A landscape with many peaks, sampled at points; each row gives a point and its height.
From any point a climber steps to the highest of the 3 points nearest to it. It stops when none of these is higher. Distance is the straight distance between rows; heights are no part of it.
j293 height 62.6: [ 36 -44  -3  15  -7  -2   8 -12  33]
j609 height 63.8: [ 46 -39  -5  -6  -1  33  17  14  43]
j608 height 71.7: [ 38 -28   7  18  11  11  21  -1  21]
j742 height 62.1: [-15 -33  -9  -6  -1   6   1  50   0]
j994 height 54.0: [ 25  21 -23   8  19 -18   1  -4  35]
j285 height 28.5: [-45  59   9   6 -11 -14 -11 -14   8]
j189 height 8.1: [-17  17   9  24  19 -20 -17   4  -1]
j433 height 78.4: [-11  10  -2 -23 -13  22   0  -1 -27]
j570 height 77.4: [-18  34  16 -43  12  23  -1  -6 -38]
j791 height 31.3: [  0  -4   7  21 -17   4   5  12 -24]
j260 height 61.6: [ 23 -25  -1   3   9  26  16  42  14]
j353 height 29.6: [-49  35  10   2  -9 -18 -13 -34  -4]
j869 height 56.0: [ 18  14 -11  12  29 -18  -9   2  31]
j658 height 60.7: [ -9   2 -11 -10 -16  11   0  27 -20]
j881 height 57.2: [ 40 -52  -6  14 -22   9   9  -6  50]
j88 height 26.1: [  6  -1  13  28  17 -28  -2   7   1]
j32 height 75.9: [-15   8   9  -5 -22   8   0 -20 -37]
j553 height 59.8: [ 30 -38  -4 -12  11  27  11  39  36]
j802 height 51.9: [-10 -63  -6 -35  -1  10   7   9 -37]
j531 height 60.9: [-40  28  26 -19   6 -16   5 -50 -24]
j977 height 54.7: [ 43  35 -23  28 -13  -8  -1 -17  38]
j167 height 69.7: [-27 -12   3 -46  26   8  -6   0 -42]
j786 height 58.0: [ 27 -27 -24  16   5 -19 -10  -9  45]
j987 height 77.6: [-17  23  14 -32   0  21   8 -13 -35]
j483 height 76.5: [-16  18  16 -16 -13  11   3 -36 -40]
j31 height 54.1: [ 41  24 -15  60 -26 -28  -5 -35  41]
j633 height 54.3: [ 31  33 -10  10  16  -6  -2 -11  32]
j385 height 28.6: [-29  61  13  19  -5 -12 -14  -4   6]
j961 height 77.3: [-17  24  21 -25  -7  16   7 -27 -29]
j754 height 70.2: [-27  14  16   7 -16  -8  -9 -28 -28]
j52 height 67.0: [ 18 -14  12  26  24 -17   7  -1  11]
j827 height 47.3: [-15 -58  -4 -20 -10   3   3  22 -28]
j231 height 55.6: [ 25   7 -34  12  -4 -15  -7  -3  56]
j432 height 70.6: [-29  25  41 -22   8   9  17 -41 -39]
j145 height 72.7: [ 32 -18   8  18   9  12  18  11   4]
j11 height 0.2: [ 21  60   5  25  10   0  -1 -16  18]
j279 height 0.5: [ 2 62 19 26  9 -3 -5 -7 17]
j372 height 63.3: [-13 -18 -23 -18  -8  12   2  41 -13]
j261 height 54.4: [-59  42  27 -21  17 -21  11 -48  -9]
j535 height 1.9: [ -6  43  11  21  19 -13 -17  11  15]
j962 height 43.1: [ -6 -49  -3 -33  11  16  13   5 -53]
j563 height 74.6: [-19  13  16  -3 -19   0   0 -32 -31]
j484 height 61.4: [ 1 -9  0 -1 -4 16 10 49  1]
j487 height 70.0: [ 47 -29   1   5   1  19  21  12  21]
j529 height 70.4: [-13 -47 -11 -42  10   0   1   3 -44]
j390 height 53.8: [ 20  32 -16  16  20 -10  -6  -6  36]
j796 height 64.3: [-10  10   4   5 -29  15   1  -2 -30]
j9 height 62.5: [-19 -47 -18 -39   1   0  -2  15 -27]
j980 height 29.9: [-40  33  11   7  -3 -23 -20 -19   0]
j835 height 45.5: [-17   3  16  17  -8 -17  -9 -11 -19]
j784 height 60.8: [ 20 -14  -7  14  22 -24   2   0  27]
j352 height 25.6: [  2  -5  12  29  -5  -3   6  11 -17]
j253 height 77.1: [ 34 -28   3  20  18  -7   7  -2  11]
j619 height 56.4: [ 25 -14 -29  17 -10 -22  -8   2  60]
j682 height 69.6: [  5 -41  -5 -12  19  19   4  52  27]
j154 height 54.6: [ -2   3   0   9 -15  15   5  27 -18]
j107 height 55.2: [ 33  12 -32  28 -19  -9  -3   5  59]
j657 height 54.2: [-17 -42  10 -39  24   5   2   4 -61]
j670 height 54.5: [ 38  36 -15  39 -13 -11   1 -37  30]
j805 height 67.8: [-20 -26 -12 -43  11   0  -6   8 -31]
j521 height 70.3: [-25   0 -13 -48   9  15  -9   9 -28]
j283 height 66.3: [-18  -2 -18 -26 -14  10  -3  23 -23]
j823 height 33.8: [-32  17  13  19  -6 -24 -18 -14 -14]
j941 height 29.1: [-34  41  20  17  -6 -20 -19   3   0]
j424 height 52.5: [ 48 -54  -5   7 -37  34  -5  16  62]
j852 height 63.4: [-18 -19 -18 -27 -12   4  -9  32 -16]

For each start below, name the point where the climber stops.
j535 => j433
j786 => j253
j424 => j253
j484 => j283
j285 => j433
j835 => j433
